Each row is a point on a tangle of strands that fork, close into loops and nearly touch. The rows are in no order.
In the rows, 128 means zero.
Points whose rows are less than 79.9 apart are linked; no others are. Some points are linked to none.
q980: [171 115 137  90  96 153 106 157  99 131  92 107 128 139  50 154 160 143
 132 159]
q610: [ 80 175 160  93 115  86 115 130 107 173 109 137  87 127 183  77 125 124
 149 122]
q525: [128 141  93 147  66  85 135 138 146 131 136 140 141 135 118 168 118 156
 117  86]
q94: [159 108 154 135 120 158 149 149 153 112 130 142 148  93 139 139 115 155
 131 125]
q31: [160 125  79 159  96 134 147 110 132 135 123 135 129 155  77 136 102 132
 155 117]
q755: [ 59 166 117 126 172  79 121 101 152 129 130 156  77 101 207  69 108 109
 131  92]
q45: [151  46 106 116 120 159  68 135  91 126 142 106 143 140  41 153 142 118
 148 171]
q66: [ 89 154 181 111 163  84 128 125  84 147 118 147 144 144 153  86 130 116
 155 137]
q926: [173 113 120  99 101 183 152 136  83 143 130 101 133 145  27 108 138 117
 159 198]
q599: [ 82 138 164 127 191  87 121 125 150 122 102 140  91 102 210  60 134 120
 123  58]
q955: [121 130  83 146  68  83 137 126 153 140 112 124 129 146  99 162 103 147
 143 101]
q423: [190  98 127 179 143 164 137 131 129 101 138 163 137 132 143 110 119 141
 110  89]
q258: [122 148 101 120 103  91 142 113 129 131 157 140 172  99 100 167 124 144
 137 140]
q834: [ 73  47 138 153 173 127  95  92 150 108 147  72 151 137 128 195 130 118
  80 157]
q533: [151 116 170 140 152 142 145 142 138 105 133 160 152  89 165 111 120 155
 124 106]
q864: [158  63 101 133 114 148  94 136 106 117 121 118 140 144  37 154 122 127
 163 156]
q279: [179 139 157  91 128 172 126 155  64 103  88 134 112 143  89 101 146 146
 128 173]
q522: [123 139 148  92 120 108 101 165 104 122  67 127 103 158 119 138 137 120
 162 155]
q714: [ 83 171 110 137  86  88 133 137 176 138 155 146  97  97 201 132 104 137
 101  78]
q173: [166  98 134 132 120 158 156 142 121 108  93 143 123 133 100  89 100 141
 183 146]
q652: [110 175 188  80 152 109 132 150  79 147 103 148  92 126 175  44 144 119
 144 129]
q547: [142  35  80 177 112 160  89 103 134 130 188 101 161 140  88 170 124 123
 112 122]
q64: [ 70 151 143 136 145  87 135 112 159 129 159 117 161 106 164 180 130 141
  88 110]
q762: [ 94  71 141 161 159 135 112 110 178 107 150  86 152 126 149 197 129 129
  79 136]
q442: [110  75  65 170 135 116 114  95 162  99 168  93 154 138 101 207 129 108
  86 138]
q397: [148 128 146  96 112 133 107 158 103 129  79 121 123 149  93 147 146 135
 146 153]
q335: [181 141 115 133 116 163 174 135 144 114  96 145  88 111 148  66 106 144
 143 107]
q669: [104  62 140 104 116  99  83 125 115 150 148  80 189 129  71 182 175 120
 119 164]
q228: [ 89 164  96 137  85  93 119 146 177 134 153 157  58  91 211  97 101 127
 104  65]
q267: [147 167 133  99 141 130 136 122  58 138 115 140 127 163  98 101 144 108
 152 175]
q848: [172 137 149 101  94 165 165 165 123 108  85 143  96 103 113  86 110 173
 142 137]
q9: [ 67 158  85 144 143  72 135 116 170  93 142 161  95 104 197 127  86 118
 122 101]
q756: [ 58 152 173 104 157  73 115 132 106 138 106 133 130 145 163 118 129 112
 154 143]
q504: [126 165 100 137 151 112 140 105 148 138 125 153  72 106 200  43 117 108
 131  71]
q621: [150 125 147  74  83 119 131 175  66 153 121  94 139 166  38 137 177 100
 157 190]
q553: [ 91 124 186 142 218 130 109 111 132 134  98 112 125 166 167 103 150  90
 126 120]
q607: [174 106  94 149 121 158 130 144 139  88 162 152 152  99  90 168 116 139
 121 131]
q694: [ 74 159 101 161  90  74 145 130 176 127 163 130 124 128 193 161 109 128
  81  77]
q205: [ 63 147 126 184 181  99 160 112 177  93 176 139 144 122 191 148 115 110
  67  81]
q950: [123 162 182  82 150 136 136 168  84 146  99 116 104 169 141 103 161  76
 155 175]
q682: [142 164 132  80  56 127 158 156  86 158  87 111 101 146  63  97 124 155
 158 154]
q424: [174 156 111 131  84 122 151 129  85 124 112 164 118 142  94  95 108 174
 133 111]
q732: [123 130  80 149  94 128 161 120 194 128 146 108 139 111 124 180 106 120
 134 125]
q124: [117 168 114 170 158 108 145 124 148 110 162 170 134 117 185 119 118 122
  89  69]
q521: [163 134 158  81  80 175 149 174  98 148  87  87 104 153  64 120 151 125
 153 180]
q230: [ 94 149 160 134 195 113 105 107 131 138  86 121 105 165 180 103 146 106
 120  99]
q147: [155 162 121 119  59 142 155 146 151 153 115 126 115 111 125 134 122 164
 122 100]
q793: [146 169 173  74  91 138 173 163  61 144 104 116 106 151 115  59 140 138
 148 178]
q921: [ 50 168 115 142 167  70 133  98 156 118 150 156 104 105 201 106 100 118
 115  92]
q280: [184 123 117 158 125 153 163 127 151 121 102 145 103 133 157  73 116 133
 137  84]
q44: [122 133 156 157 190 128 143 117 164 123 122 137 127 118 195  92 138 123
 104  66]
q927: [137  33  65 137 105 167  84 110 139 139 205  93 168 107  63 173 138 121
 116 139]
q108: [ 48 128 176 145 229 112 130  98 162 101 124 120 132 128 172 131 125 116
 102 113]
q337: [ 97 143 129 139 150  70 107 111 108 114 100 161 123 153 158 115 111 134
 144 108]
q806: [162 118 161 154 177 153 137 109  98 128 135 150 151 131 142  81 135 127
 127 119]
q499: [119  53 124 139 163 148  80 107  90 121 183 123 176 123  90 153 129 121
 133 169]
q564: [149 102 113 102 108 122  99 128 107 140 137 109 170 123  48 170 161 131
 134 161]
q774: [ 92 103 166 148 161 116 143 117 178 124 111 111 138 122 187 129 114 126
 131 118]
q515: [ 95 184 180  69 121 102 129 155  82 156 111 141 100 123 160  80 136 120
 153 152]
q167: [184  86 143 146 148 172 141 128 115 102 112 150 130 126 118  89 113 136
 153 139]
q862: [124  82 140 177 170 158 130  87 160 135 152 109 152 146 155 132 125 107
 126 126]
q670: [ 90 133  79 144  90  82 154 113 190 121 151 104 148 115 136 196 112 128
 111 124]
q346: [154 167  89 118  65 133 162 146 125 135  89 146  67 128  81  92  86 165
 150 106]
q164: [143 145 104  86  74 119 145 153 124 136 100 116 127 108  39 155 126 149
 158 151]
q433: [ 98 167 111  95 122  94 116 138 133 111 106 171  71  91 165  97  92 134
 161 130]
q461: [107 106 174 155 215 145 117 102 146 125 118 118 139 145 166 107 141 105
 121 113]
q501: [154 162 124 110 116 131 128  98  93 164 152 118 167 128  87 149 163 136
 118 146]
q637: [143 152 133  75  94 117 135 143  78 166 121 100 146 152  54 132 169 106
 152 184]
q941: [181 154 152 104 126 151 130 144  69 103  90 154 115 136 110  93 141 165
 116 144]
q512: [146 171 134  76  96 147 169 151  95 111  90 145  57 103 135  18 108 165
 146 154]
q340: [161 122  96 181 149 158 151 118 146 104 181 155 159 123 139 142 114 113
 107 112]
q651: [ 88 135 108 178 105  81 150 129 172 113 161 122 150 140 177 179 116 131
  73  77]
q923: [135  83 148 159 195 169 123  98 145 123 137 121 142 139 149 110 124 100
 143 138]
q311: [148 107 158 118 105 141 136 142 101 156  92 111 128 175 107 103 128 114
 178 156]
q568: [148 129 154  94 155 173 118 135  92 137 137 110 147 129  94 137 158  97
 142 196]
q55: [147 150 147 114  76 138 152 146 145 154  95 129 107 116 147 109 120 162
 137 101]
q257: [159 190  81 136  67 137 175 159 140 112 163 172 105  91 137 112 103 153
 106  90]
q561: [107 146  98 127 114  83 145 121 138 111 148 153 159 100 122 157  99 143
 148 133]
q486: [104 110 109 180 160 102 117 121 158  76 153 131 150 137 154 187 117 122
  74 101]
q894: [165 176 115 155 153 163 154 111 135 126 154 155 127 118 161 111 137 128
  94  98]
q913: [113 168 113 104  60 103 119 134 130 164  96 144  61 128 145  94 106 151
 149 100]
q630: [ 81 167  87 117 121  86 119 123 159 112 124 165  73  97 181 113  86 128
 145 113]
q831: [178 147 113 137 122 170 143 123 132 124 113 141 117 129 120 121 126 141
 121 120]
q593: [160  79  86 155  94 149 134 151 163 100 168 132 159 101  75 188 116 138
 120 125]
q904: [108  37 150  97 154 163  55 155  73 138 171  83 147 147  85 153 159  77
 139 196]
q741: [161 183  98 121  77 147 184 141 131 122 145 167  82  83 150  63  95 164
 116  99]
q366: [136 101 151  99 114 124 139 153  76 139 130 115 156 151  64 123 133  99
 188 200]
q967: [ 84 140  80 130  97  72 131  98 164 134 127  95 146 131 119 190 128 125
 118 131]
q483: [112 174 133 126 177 122 146 100 125 133 136 158 129 110 167  89 119 118
 141 121]
q105: [158 112 114 166 157 144 150 112 158 113 106 142 116 137 168  86 115 115
 145  96]
q452: [ 81 142 146 170 183 118 147  99 173 120 160 129 147 124 188 141 125 118
  87  89]
q538: [ 52 146 146 131 171  90 134  96 159 127 143 110 151 111 160 172 121 125
 105 139]
q202: [148 135  61 179  90 105 155 137 145 100 164 162 149 135 100 161 100 125
 120  96]
q574: [122 106 117 147 164 119  78 107 120 106 126 124 145 151 113 181 143 125
 107 133]
q213: [ 98 144 116 148 170  91 110  93 122 116 111 138 129 159 148 140 121 116
 129 123]
q600: [135 175 101 121 104 124 148 126 142 128 123 157 100 104 154 114 101 142
 141 112]
q174: [ 97  55  82 180 132 109 108 112 158  78 178  92 158 141 119 216 129 119
  50 123]
q163: [120 138 138 134 157  94 121 117 120 121  87 155 110 143 171  82 119 124
 153 103]
q236: [157 146 101 101  67 143 154 163 148 128  99 124 114  96  51 155 112 164
 143 131]
q584: [ 79 111 142 160 178 116 113  75 134 137 165  96 170 147 129 171 140 113
  94 138]
q242: [ 82 183 181  88 183 123 126 135 122 140 115 137 113 106 175 106 139 112
 137 143]
q645: [177 100  96 139  88 157 147 141 116 127 108 127 126 139  24 127  99 153
 159 136]
q50: [ 96 171 145 113 145 107 133 129 150 126 139 153 127  84 180 137 117 146
 118 112]
q14: [120 169 103 174 141 121 163 129 169 116 167 160 119 123 203 102 120 103
  89  57]
q354: [ 85 175 172 103 176 122 126 130 142 132 127 138 131  94 176 130 134 133
 117 129]
q274: [135 130 153 129 175 152 102 120 126 126 101 121 127 147 142 139 147 110
 126 137]
q781: [149 140 174 109 193 130 127 141  92 110  80 152 104 133 161  47 146 115
 142 119]
q899: [ 76  40 135 123 172 137  72 110 135 103 153  73 157 122 109 197 142 110
  96 175]
q647: [121  50  96  96 141 147  54 118 117 128 176  88 166 102  62 184 169 115
 111 166]
q487: [151 153 181  91 122 136 169 148  70 139  98 133 111 141 143  37 136 135
 153 156]
q197: [ 91 133 118 147 148 109 122  81 147 153 140  90 157 153 136 178 143 114
 105 135]
q863: [154 162 137  84  92 145 153 156 108 113  74 148  61 108 135  54 112 170
 141 128]
q37: [120  73 161 120 121 129 107 142 114 144 112  91 152 164  96 148 139 103
 164 174]
q676: [131 107 162 132 142 146 134 121 123 155  99 103 131 170 140 105 132  95
 166 159]
q127: [160 139 120 173 125 128 140 167 143  83 148 176 137 119 168 137 123 139
  82  62]
q810: [117 173 125 143 108  93 126 120 130 146 135 157 122 131 176 123 123 151
 102  70]
q426: [138 173 101 136 159 126 152  95 134 132 125 156 101 123 173  73 112 114
 141 107]
q316: [115 135 123 146 131 102 138 133 174 118 113 148  95 114 206 102 111 133
 121  67]
q770: [169 152 105 150  92 158 152 135 159 133 130 137 119 125 138 143 120 142
 113  93]
q150: [120  93  85 122  86  86 115 123 150 129 115  98 156 133  47 190 136 134
 147 142]
q161: [ 54 140 169 135 204 116 125 101 155 114 139 114 147 116 157 161 134 121
 101 135]
q6: [ 69 150  98 118 100  69 121 112 161 136 105 107 115 137 140 169 114 128
 141 133]
q531: [114 153 124 110 129  86 113 135 123 120 121 181  61  76 195  35 109 143
 135  78]
q787: [114 170 113  82 113 107 114 152 113 111  80 164  71 107 140 103 102 136
 162 142]
q773: [133 102 124 156 127 115 124 121 143 115 143 136 163 126 127 162 118 141
 123 120]
q891: [133 143 113 108  75 100 129 141 126 136  97 165  41 104 160  30  96 152
 156  85]
q588: [150 144 175 105 154 153 152 132  93 141 109 132 128 137 143  69 143 118
 148 158]
q672: [113 144 180  96 178 146 122 135 119 131 128 123 153 104 134 147 147 114
 134 170]
q411: [172 185 114 133 133 161 154 134 132 110 136 166 105  99 162  98 127 146
  93  95]
q628: [137  74 141 133 104 133 121 134 118 141 101 108 145 165  89 132 119 126
 179 154]
q579: [106 107 121 168 176 114  98  93 134 108 119 123 138 168 140 164 128 119
 104 119]
q705: [117 174  80 156  83 104 141 159 170 122 163 167  66 106 211  77 109 111
  93  47]
q485: [174  91  81 135 105 155 122 130 110 120 126 128 134 139  19 146 112 135
 156 150]
q355: [147  60  91 140 106 140 104 135 150 105 167 118 171 101  68 197 134 140
 115 134]
q128: [165  58  80 173  97 159 111 114 137 134 162 114 149 146  62 163 116 129
 128 124]
q159: [178 117 116 158 131 150  94 122 107 119 127 140 140 154 105 154 142 146
  99 102]
q591: [120  85 106 132 100 103 101 119 152 135 121  90 156 142  85 194 146 132
 121 134]
q121: [146 109 129 141 125 117 148 130 123 112  91 158 119 136 130  83  92 137
 179 122]
q854: [145 144  95 162 121 119 142 138 161 103 117 159  99 132 179 112 109 127
 115  67]
q627: [ 97  76 168 133 152 116  96 122 118 135 116  91 157 165 122 157 146 106
 138 162]
q747: [124 139 165  94 163 143 117 140  98 127 120 121 144 132 114 140 151  98
 150 185]
q448: [ 89 101 172 133 176 110 132 112 122 123 135 125 169 130 142 127 117 111
 159 166]
q870: [128  86  93 157 149 136 105  98 126 110 199 127 182 108  97 184 135 121
 101 142]
q269: [ 86 152 196 118 202 126 122 124 108 154 114 110 129 169 158  95 160  79
 137 137]
q238: [109 185 126 147 177 109 145 105 128 121 162 174 129 104 177  97 118 125
 108  85]
q363: [112 122 170 121 139 121 142 124 141 155  86 111 119 150 175  88 129 107
 167 133]
q70: [144 151 153 127 146 151 127 100 100 165 145 122 157 140 124 128 155 129
 116 139]
q857: [ 98  84 166 153 156 138 120 118 178 120 129  96 151 123 169 171 126 131
 104 127]
q326: [ 89 146 166 107 163  94 125 129 139 140 100 142  94 101 204  59 126 126
 142  90]
q391: [168  87  91 173  98 146 139 122 137 124 140 132 145 147  80 144 102 135
 147 117]
q25: [172 115 159  80 108 187 123 161  69 151 135  84 133 150  58 126 180 112
 125 200]
q170: [ 75 137 160 152 204  93 132 111 169 119 113 132 107 119 208  82 133 118
 102  55]
q721: [113 133 103 163 122 114 120 102 165 135 133 104 140 155 149 185 136 125
  88 101]
q474: [131  57 144  79 142 175  55 148  70 145 179  89 158 119  69 152 179  97
 122 188]
q428: [153 193  77 116  51 132 154 170 140 120 137 163  79  93 122 131 105 162
 103  90]
q413: [121 159  99 149  84  89 122 130 144 137 124 145 117 146 157 154 120 147
 106  70]
q244: [123 176 110 116 117 107 131 139 141 115 137 181  70  75 195  71 104 142
 120  83]
q449: [125 146 156 113 124 130 151 124 135 159  95 123 105 131 171  71 124 121
 161 124]
q139: [132 153 150 103  89 133 153 134 146 163  95 132  82 108 176  66 116 147
 147 104]
q918: [160  82 144  84 122 179  82 146  66 154 154  93 149 136  54 144 181 110
 124 186]
q978: [144 135 114 160 133 144 122 103 158 141 120 115 123 158 156 151 138 119
 108  99]
q427: [129 188 150 113 124 112 122 127 110 148 120 156 108 113 172 101 136 157
 105  87]
q626: [195 114 114 118  90 189 139 131 106 138 136 110 136 122  50 134 141 155
 117 150]
q751: [187  87 144 161 159 177 119 115  99 117 130 147 139 140 126  90 130 138
 124 119]
q480: [113  52 138  88 136 141  70 155  97 139 144  70 146 157  69 171 172  67
 147 199]
q673: [149 180 111 117  96 141 170 110 120 151 124 144 106 119 135  86 111 142
 145 128]
q290: [111 159  90 119  86  95 150 132 156 124 136 148 123  96 133 149  91 143
 148 118]
q345: [147 130 154 134 185 126 109 125 106 110  79 151 113 149 158  82 139 119
 136 106]
q649: [109  47 131 172 158 151 100  86 138 138 153  89 154 162 130 150 123 109
 125 145]
q794: [151 140 186  81 125 168 138 173  91 141  99 101 113 160 121 108 163  99
 142 185]
q928: [149 167 117 102  56 128 149 144 103 153  80 130  77 145  86  88 109 172
 145 119]
q784: [ 99 102 169  85 145 108 103 171  89 125 131  96 152 161  94 167 165  72
 159 204]
q987: [149 166 128  77  76 118 141 135  80 160 119 109 144 131  57 133 161 142
 141 166]
q468: [126 153 128  98 102 117 151 127 112 147 115 131 139 121 108 124 116 131
 175 164]
q356: [120 154 136  91 119 108 117 154 115 124  68 145  85 137 140 105 115 128
 170 142]
q734: [125 170 162  86 139 112 137 141  87 135  96 155  79 108 171  23 128 135
 147 122]
q72: [146 122 134 121 118 169 149 107 137 170 135  93 153 132 105 137 136 111
 155 170]
q565: [180 102  93 113  84 174 134 135 138 140 150 105 148  95  34 166 144 143
 120 145]
q841: [186 116 144 100 129 200 125 147  70 109 121 124 123 133  70 106 144 137
 131 189]
q381: [161 158 135 129 132 131 150 137 135 128 115 153  83  93 198  41 132 146
 102  55]
q608: [ 64 146 129 106 117  68 120 107 135 151 108  97 136 146 138 163 127 117
 146 156]
q551: [ 59  62 189 145 211 134  98 106 128 116 151  96 162 140 141 151 133 105
 111 158]
q765: [124 141 135 173 161 126 145 119 152 116 165 149 155 120 172 136 126 130
  90  82]
q496: [198 150 115 124 103 195 147 124 109 129 115 120 112 134  85 118 140 157
 111 141]
q546: [136 125  84 172  65 120 151 159 184 114 164 124 152 130 120 192 125 123
  93  82]
q548: [175 151 155 117 160 141 144 129  90 115  86 152  97 123 162  38 144 145
 119  99]
q389: [110 159 171 114 182 152 130 119 135 135 144 131 156  97 145 147 144 125
 116 144]
q799: [145 165 109  98  88 110 127 114  98 163 120 120 148 135  73 147 150 146
 133 141]
q900: [131  40  82 120 121 147  73 117 133 120 177  97 164 103  60 188 149 127
 119 152]
q752: [105 143 196 103 163 119 124 155  89 151 108 110 124 182 148 106 161  75
 152 162]
q233: [111 168 132 147 129  92 130  95 118 162 140 142 146 145 161 126 133 143
 115  91]
q490: [114 101 159 121 157 155 107 102 111 161 170  94 178 128 106 150 159 108
 126 167]
q822: [176 107 154 124  99 173 148 149 133 122 126 134 147  95 106 134 123 169
 131 140]
q186: [156  97 135  77  87 137 107 170  77 139 113 101 142 143  19 148 168 121
 148 183]
q996: [131 116 132 140 119 102 143 126 121 118 115 156 146 127 129 113  96 147
 169 129]
q432: [150 140 107 166 150 138 118 120 156 112 111 143 113 149 169 140 131 123
  99  79]
q633: [ 70 137 153 107 139  81 121 124 129 136 101 113 130 150 155 136 121 109
 160 160]
q305: [135 111  79 107  83 102 127 140 147 134 108 110 144 117  23 175 129 137
 161 145]
q90: [117  78 155  88 135 125  97 175  85 139 147  80 144 170  76 161 175  56
 159 209]
q421: [164 190 105 112  85 153 185 122 116 132 134 152  99  97 129  74 104 165
 124 129]
q968: [124  90  89 196 163 129 101 112 150  80 164 128 142 159 138 186 126 111
  71 103]
q788: [ 73  89 152 117 151  91  87 120 115 128 116  80 156 167 112 187 158 107
 116 168]
q145: [107 117 149 135 155 102 142 112 118 123 130 145 162 127 141 115 109 123
 166 150]
q334: [149 134  87 176  78 130 149 174 174  93 141 149 125 135 145 164 112 126
  95  73]
q392: [158 145 159 126 150 159 144 111  97 147 124 134 143 139 131  91 141 127
 135 145]
q403: [156 112 113 122 103 175 136 114 162 160 136  85 147 120  91 164 142 122
 138 157]
q595: [103 122 120 131 132 113 125  86 140 156 137  89 164 147 114 169 143 108
 136 157]
q74: [143  65 144 165 147 137 113 120 124 109 139 141 163 133 124 135 111 141
 137 131]
q903: [106  83 111 189 191 131  91  83 131 100 160 115 145 163 136 175 128 113
  77 116]
q456: [118  47 107 155 139 154  95  89 138 145 149  78 155 158 102 164 128 105
 134 161]
q549: [155  70 139 123 133 186 101 128 122 140 135  98 143 130  95 148 138 115
 144 171]
q144: [181 133  82 160 132 176 147 134 148  90 168 154 138 109 114 156 114 123
 114 124]
q245: [ 86 130 178  89 170 110 105 154  95 132 131 101 157 147 109 164 166  83
 141 192]
q710: [110 160 146  95 127  89 124 130  91 133 112 174  69  96 178  21 117 144
 148 103]
q727: [129 165 105 102  58 102 120 142 114 144  99 162  46 116 133  66  94 165
 148  98]
q157: [144 143  98 172 105 121 135 177 157  78 152 168 136 124 157 166 120 125
  81  74]
q559: [ 91  46 112 103 165 136  59 116 123 112 167  81 162 111  81 192 159 103
 105 183]
q934: [183 124 133 171 133 156 135 152 140  95 139 167 135 122 159 119 132 146
  90  70]
q239: [173 134  92 116  77 158 150 153 157 127 126 118 131  96  55 174 126 152
 125 130]
q255: [123  92 170 107 166 172 104 129  84 156 166  90 158 144 100 133 158  79
 140 196]
q122: [ 93 127 146 140 144 100 133 125 179 121 106 125 110 120 203 118 109 135
 124  91]
q534: [119 144 134 112 107 109 119 127 138 148 111 114 145 127 126 164 140 140
 130 130]
q415: [ 78 130 100 164 160  78 131 110 157  78 141 135 134 135 160 178 105 125
  90 113]
q744: [153 147 143 146 161 135 154 130 153 125 112 145  98 100 200  62 140 127
 103  55]
q702: [143 125  91 139 108 160 149 112 183 138 148 102 148 113 111 175 126 117
 133 141]
q874: [ 66 168 147 131 151  84 132 127 160 114 153 150 137  92 187 154 115 147
  93  93]
q786: [100  71 129 115 118  96  83 119 131 135 123  79 165 147  84 195 159 127
 118 157]
q493: [157 162 144 109  99 142 156 134 129 146  96 139  74 107 180  43 128 159
 123  87]
q898: [168 144  66 130  67 138 161 151 162 126 158 126 146  96  53 178 129 142
 113 113]
q329: [155 141 170  68 100 158 147 189  81 141 100  92 103 165  84 118 164  96
 151 196]
q849: [155 113 169 146 161 131 150 128 122 114 120 160 148 112 163  75 125 142
 138 102]
q916: [165 150  94 128  96 150 161 152 158 108  89 158  59 103 146  72  93 145
 149  89]
q285: [134 173 151  74  76 128 156 154  84 154  98 122 100 136 107  83 130 145
 156 164]
q611: [161 157 141 128 138 127 115 134  88 113 104 168 126 134 131 113 136 156
 119 114]
q972: [180 121 164 106 105 179 155 158 119 117  96 130 125 107 107 107 124 168
 138 153]
q465: [170  80  91 120 125 195  74 121 126 140 153  92 133 123  62 176 160 120
 111 152]
q580: [164 122 122 121  95 151 154 146 108 132  87 129 111 144  61 103 100 146
 171 148]
q209: [132 187 114 104  82 120 139 138 126 134 138 176  68  81 172  65 104 161
 116  95]
q133: [ 84 166 147 103 105  89 119 126 132 165 110 133 108 122 173 118 123 139
 142 115]
q514: [140 138  90 144  77 115 148 120 141 146 104 129 115 148  95 126  96 143
 161 107]
q190: [143 187 147 107 129 125 124 122  81 137 114 156 120 125 140 106 141 154
 113 117]
q40: [ 85 145  84 145 126  79 130 125 170  84 124 145 110 119 169 163  93 129
 119 110]
q598: [ 72  91 200 129 198 127 114 122 125 125 144 111 172 126 141 143 136 114
 133 163]
q459: [111  69 117 164 179 140  93  94 117 107 190 127 173 123 110 163 123 120
 111 150]
q629: [113 135 153 111 125 131 140 108 125 181 134  88 160 147 124 139 146 103
 155 169]
q33: [ 98 169  83 175 120  91 146 134 172 117 160 157  93 129 215  96 111  99
  90  51]
q482: [149  57 145 146 145 151  96 124  95 113 154 138 172 128  98 139 122 142
 141 147]
q544: [156  99 125 140 151 148  73 119 101 116 132 132 148 144 100 172 150 135
 104 133]
q104: [ 98 174 127  93  77  93 110 133 130 162 100 133  90 122 152 128 122 150
 142 116]
q812: [150 144 121 165 153 148 148 105 139 126 164 149 153 120 149 129 125 128
 105 102]
q318: [ 96  31  93 145 125 127  89  87 148 135 157  57 158 145  86 184 138 109
 119 165]
q800: [147 200  78 103  46 131 148 151 123 132 129 154  60  96 111 101 100 177
 110 100]
q550: [ 86 107 149 142 187 143 102  83 126 152 178  91 178 135 114 168 154 106
 100 154]
q981: [112  62  84 158 112 111 105 101 160 110 146  86 154 145  87 200 128 122
 112 141]
q789: [134 100 103 169 124 125 119 121 147 112 180 129 176 120 115 187 131 131
  92 116]
q506: [153 149  86 125  85 140 160 153 146 113  84 155  64 118 108  91  76 149
 166 109]

A fork is a point with three links, a tip a point with one. Leave the first point through the second and follow the links. Name the first fork or tip that comes.
q848; q972 | q806
q891; q727 | q741
q487; q793 | q105
q70; q501 | q9
q774; q122 | q197
q918; q474 | q747
q980; q186 | q392
q579; q213 | q548
q784; q90 | q25
q209; q244 | q891

A piece is two or more points that can be reached from each other along the links. Count, over all rows, the pieces, the separate loops (a circle has one, a figure eight two, a Y none), the forks (points with three links) and the tips (points with one).
pieces | 5
loops | 2
forks | 21
tips | 27

Name the points in between on the shortest way along the links from the first point to the second, in order.
q442; q553 | q981 q318 q456 q649 q862 q923 q461
q702; q762 | q403 q72 q629 q595 q197 q721 q978 q432 q854 q316 q122 q774 q857
q849; q433 | q806 q392 q70 q501 q799 q987 q637 q621 q186 q980 q397 q522 q356 q787
q874; q702 | q50 q354 q389 q672 q747 q568 q255 q490 q550 q584 q197 q595 q629 q72 q403
q421; q891 | q741 q209 q244 q531 q710 q734 q652 q515 q610 q133 q104 q913 q727
q233; q340 | q810 q413 q525 q955 q514 q31 q391 q128 q547 q927 q900 q355 q593 q607 q144
